Each row is a point on a tangle of strands that fork and nearly touch. The rows are in no order.
In the rows, 100 means zero.
Points whose rows are less than 84.2 apart are linked; no others are. Some points are linked to none.
Z_276: [ 80  96  93 101  91 100  67 121 125 101  71 124 135  93 107  76  96  70
  97  94 131 118  88 103  79]
Z_172: [105  99  90 149 135  94 118 101  70 107 107 108  93  82  73  98 104  94
 108 100  77  87  89 101 134]
Z_761: [ 92 100  86  93  98  91 138  82 101  87 128 125  82 114  46  71  77  91
  61  76 119  82  89 104  76]
Z_610: [102  96 110  93 130  77 111 118 101  91  98  99  95 129  62  92 106  82
  86 106  75 105  82  89  90]
Z_390: [111 108 131  95 110  90  79 131  97  93  60  87 110 114 114 149 138  88
  87 101 112 122  92  82  98]
Z_88: [ 88  98  82  82  90  73 107  43  98  99 143 140  96  87  86  92 100 123
  97 115 108  94 106  99 102]
Z_981: [ 86 124  71  62  92  88 101  92 115  97 116 109  72  96  73  73  65 139
 142 106  89 101 168  99 127]
Z_839: [ 95 116  92  83  99 110 108 117 106 114  59  66  92 115  91  77  77 121
 123  72  68  97 113  84 103]
Z_345: [ 73  93  95 100 112  89 104  80 101 124 120 128 113  79  87  73  83  94
  94 127  99 103  69  95  73]
Z_616: [ 89 106 106 101  88  86  88  47 100  82 120 154 103  96  93 112 120  95
  79 108 101  99  92  97 111]
Z_36: [113  70  81  97 105  55  62 118 120 126 118  66 119  79 124  96 118 121
  90 128 101 119 105  57  85]
Z_401: [ 99 103 102 113  92 143  90 140  84 102  54  85 114 100 124  95  86  67
 122  73 111  77  80 131  95]
Z_346: [114  93  75  77 107  61  86 144 117 104 126  70 126 112 101 107  95 116
 121 122 117 113 113 100  90]
Z_889: [ 97  75  86  91  96  96  77 117 128 102  98  83 115 116 107  67  88 115
 103 115  76 101  90  87  73]
Z_191: [101 107 100 146 131 100 121 102  84 105  99 115  85  97  59  99 120  69
  80  75  94  96  86  90 123]
Z_723: [ 98 104  94 119  86 116 105  94  91 107 108 120 113  83 126 125  83  82
 118  87 118  88  94 125 123]
Z_639: [ 92 114 138  95 106 134 112 127 117 120  67  57  81  80 106  87 106 103
  91  86 101 123 115  95  87]
Z_540: [112 117  89  50 100  90 115 136 103 111 102  46  70 101  86 101  93 155
 123 115 102 110 150  89 103]
Z_4: [106  82 109  90 102  90  85  67 114 130  98  96 105  98 141 124 107 124
 102 139  57 110 118  70 108]
Z_634: [ 93  89  85  71  63 105 119  76 122  89 120 106  90 109  86  63  73  99
  74  84 107  75  82  98  60]
Z_162: [103  86 107 107  96 129  80 105 106 107  81  81 109  82 157  99  88 125
 142 109  88 116 132 111 107]
Z_283: [ 90 117 112  99 118  95 139  80 109 107 131 136  84 103  58  83  85  69
  49  93 126 112  97 102  84]
Z_26: [ 81 121  92  92  92  86 117  82 115 108 126 136  92  62  82  86  97  81
  88  84 148 130 133  95 106]
Z_128: [ 92  87  95  88  97 103  62 121 118  68  88 108 129 128 111  80  88 106
 127 118  77  99  98 114  83]
Z_149: [109 103 123  83 108 102 121 163 114  76 131  61  73 105  73  92 113 101
  75 108 122 107 107 124  68]
Z_410: [ 97  76  62  89  83  77 115 103 113 105 124  96 117  90  85  78  73 101
  98  83 116  74  79 102  78]
Z_393: [ 84  85  89 114 103  92 109  58  84 117 129 135 107  80  80  85  90  90
  68 114 114  80  52 101  64]
Z_181: [105 109 146 116  91 129 102  67  94  90 100 113  76 116 106 124 132  71
  69  94  80  92  93 102 120]
Z_550: [102 104 106 127  93 108 115  99 103  94 149  96  69  57  86  90 134  98
  84  89 139 114 136 109 128]
Z_367: [109 113 111  84  87 124 108 107  88  86  96  78  88 131 123 129 101 132
 127 109  72  96 116 116 109]
Z_592: [ 90  96 120 111  99 129  86 119 110 110  79  77  91  74 122  77 100 100
 118  98  91 115 101 100  98]
Z_143: [ 94  81  84  70  95  84  90 122 144 126 106  76 129 119  94  74  94 111
  82 104 123 117  93  79  58]
Z_571: [104 112  95 106  99  62  78  69  82  81  74 133 107 107  97 126 128 102
 102  74  93 101 104  69 141]
Z_803: [103  99 100  97 107 109 110  89  95 128  62  79 101 116 110  97  75 101
 113  81  63  94  77  84 101]
Z_441: [108  95 111 124  81 131 131  91 102 112 149  90  74  80 105 111 110  85
  85  94 121  90 104 124 119]
Z_386: [108 133 134  90 121 116 119 132  74  69  61  82  82 141  81 127 112 104
 106 101  82 102  94 115 110]
Z_74: [105  79 109 102 128  90  72  87 117 142 104  85 124 100 142 107  83 128
 113 157  69 115 116  77  93]
Z_554: [105 121 124  74 110 113 108 143  90  78  74  77  88 144  97 113  92 124
 138 119  69 102 110 119 104]
Z_551: [109  82 123 107 111 105  77 115 107 118  61  68 114 117 128 124 124 101
  83 105  81 104  66  77  85]
Z_103: [ 99  94  97 113  74 131  92  85 108 118  98 104 115  75 153 107  76  96
 132 100 115  99 114 121 115]
Z_459: [ 98 109  91 140 143  81  99 104  82 113 115 111  95  69  87  91  94 101
 122 127  75 109 113 105 136]
Z_837: [ 91 118 109  93 100  91 131  88 113 123 119 131  96  78  81  89  80  57
  66  85 149 125 110 100  87]
Z_731: [105 104 119 126  95 152 105 143  76 108  82  86 105  96 120 120 101  63
 108 114 106  83  83 149  94]
Z_661: [110 118  94  65  96 100 131 121  97 118  84  47  79 110  93 110  79 148
 122  87  84  98 126  84 113]
Z_66: [114 131 127 102 116 128 146 138  66  63  84  77  59 128  62 118 129 118
  83  83 111 101 106 116 116]
Z_185: [106 105 140 122 117 151 127 135  90 102 106  91  81 105  89 116 114  66
  88 117  98 100  86 130  96]
Z_605: [ 93  80  75 119  89 102 112  52  73 114 126 129 109  92 101 105  76  89
  86 105 100  50  51 113  87]
Z_955: [ 84 105  91 105  81 102  71  50  88  60 108 156 120 103 113  89 100 105
 118 120  92  92  89 118  98]
Z_190: [ 88 103 101  96  80 129  75  79  99  69  87 137 122 120 115  77  83  98
 131 117  76  86  93 126 102]
Z_583: [112  94  87  60 107  64  93 147 131 114 123  49 110 109  87  89 102 115
  92 118 126 119 125  85  77]
Z_166: [113  83 101 116 114  79  80 135 101 115  90  53 115  86 132 121 130 124
  94 117  95 113  96  73  93]
Z_719: [ 98  79  87 120  90 119  65 118  98  99  58 101 136  86 137  96 109  69
 112  83 120  95  78 115  93]
Z_110: [110  97 122 103  96 107  95 113  94  70 130 103  95 128 112 148 131  93
  90 131 103  95 103 128 104]
Z_492: [ 94  94 100 107  94 101  89  33  97 127  83 118 100  86 133 110  84 120
 102 104  64  94 100  64 105]
Z_996: [103 106  82  87 108  83 106 147  97  91 114  84 106 114  86 112  89 107
 130  97 115 106 113 119 111]
Z_924: [105  81  99 109  78 138 126 104 113 119 132  76  85  86 111  91  88  76
  84  93 118  80  91 133  83]
Z_402: [105  99  96  82  85  97 116 102 111  88 113  77  72  96  88  88 116 111
  95  77 103 104 122  94  99]
Z_905: [110 109 130  78 109 101 123 158 123  90  92  54  77 111  84  78  98  95
  60  89 130 121 122 100  63]
Z_997: [105  85  82 119  97  91  58  98  95  89  51 103 135 102 131  84  96 106
 117  80  89  91  83  79  93]
Z_392: [100 115 105  99 118  83  76  86 100  78 115 114  75  89  84 104 146 114
 112 123  80 125 155  94 133]
Z_86: [102 128 103  98 133  85  89 123 100 104 108 102  89  83  75  92 114 105
 118 122  92 131 137  97 124]
Z_853: [ 95 113  92  98 107  90 100 150  91  84  91 101 109 108  88 115 108  70
 110  81 134 109  96 114 107]
Z_987: [111  80  85 111  90 115 109  66  80  96 119 108 100 111 104 104  76  95
 101  96  68  61  70 118 106]
Z_517: [ 72 109  66  95  92  63  97  70  76 100 106 155 133  92  85 106  81  97
 107  92 140  87  70  94  82]
Z_904: [126  83  92 123  78 123 106  62  73  70 107  98  93 129 117 122  98 107
 112  92  61  54  85 122 126]
Z_33: [ 94 101 103  91 121  74 106  85 113 117 110 116 104 106  70  83  95  95
  93 121  81 110  81  80  83]
Z_722: [124  98 105 111  89 134 104 101  74  60  94  86  94 140 110 129 105 109
 116 105  64  70  93 137 117]
Z_126: [ 99 117 133  69 102 114 106 148 136 103  66  53  85  99  92  72  96 121
  84  92 124 133 134  87  67]
Z_735: [111 108 106 106 138  81 135 115  82  99  98  95  78 124  42 100 111  83
  77  78  85  95  82  88 110]
Z_385: [103 117 116 116  99 102 107  61  98  99 115 126  65  93  93 118 132 106
  99  95  94 110 138  97 147]
Z_915: [100  91  61  85  94  63 112  74 100 101 146 102  90  83  82  83  85 138
 119 109  97  95 117  95 112]
Z_988: [100  95 117 119  81 133  87  61  99  90  86 122  94 101  99  92 114  60
  68  91  86  90  71  99  98]
Z_631: [ 98  69  72 108 104  83  65  84 101 119  85 122 156  87 154 114  71 118
 122 111 113 101 102  88  95]
Z_12: [109  69  49  97  86  64  97  89 102 101 127  80 111  79 108  77  87 128
 108  90 102  83 100  78  92]
Z_762: [ 87 101  77 115  96  87  96  74  76 115  93 144 128  78 115 126  82  83
 110  83 138  94  84 102 122]
Z_860: [ 70  98  72  94  83  85  74  88  98  93  89 142 143  92 102  81  85  98
 105  96 135  93  68 100  67]
Z_224: [ 99 108 134 126  93 118  96  61  94 112 102 122  68  75 119 126 127  93
  89 100  77 108 112  93 140]
Z_90: [ 84 106 113  96  77 131  88  61 107  99  77 127 113 103 107  79  86  71
  93  92  85  85  79 106  90]
Z_581: [103 105 112  86  87 116  94  52 107 123  64 110 105 116 123 108  81 101
 105  90  69  92  79  80 101]
Z_338: [102 105 102  95 110  66  74 139  98  92  69  88 123 106 101 120 121  89
 108  84 125 120 100  83  94]
Z_67: [103  97 101 108 101  76 102  88 114  94 134 115  76  67  76  89 134  90
  61  81 136 122 124  80 112]
Z_259: [104  92  80 120 108  71  72  70  81  80  61 121 115 102 119 119 111 101
 107  83  71  86  80  74 120]
Z_954: [116 111 120  85  92 119 135 137  93  68 109  75  77 124  88 123 124  96
  76  89 134 102 110 129  91]

Follow the links from the first point to the second, and from the first to the third. Name the last point that the two ways share.
Z_283 / Z_551 / Z_224 | Z_190
Z_915 / Z_346 / Z_803 | Z_190
Z_410 / Z_492 / Z_385 | Z_90
Z_803 / Z_634 / Z_987 | Z_90

A fork is a point with three links. Follow the links from the first point to the second and name the forks in between, in order.
Z_88 / Z_392 | Z_190 Z_90
Z_410 / Z_853 | Z_190
Z_592 / Z_185 | Z_719
Z_191 / Z_190 | Z_90
Z_803 / Z_996 | Z_581 Z_90 Z_190
Z_224 / Z_540 | Z_90 Z_581

A fork is a point with three links, a tip a point with one. Leave the first point through the second and follow the links. Name the first fork or tip that comes.
Z_955 / Z_616 | Z_924
Z_583 / Z_346 | Z_36
Z_367 / Z_554 | Z_719
Z_904 / Z_987 | Z_90
Z_283 / Z_761 | Z_190
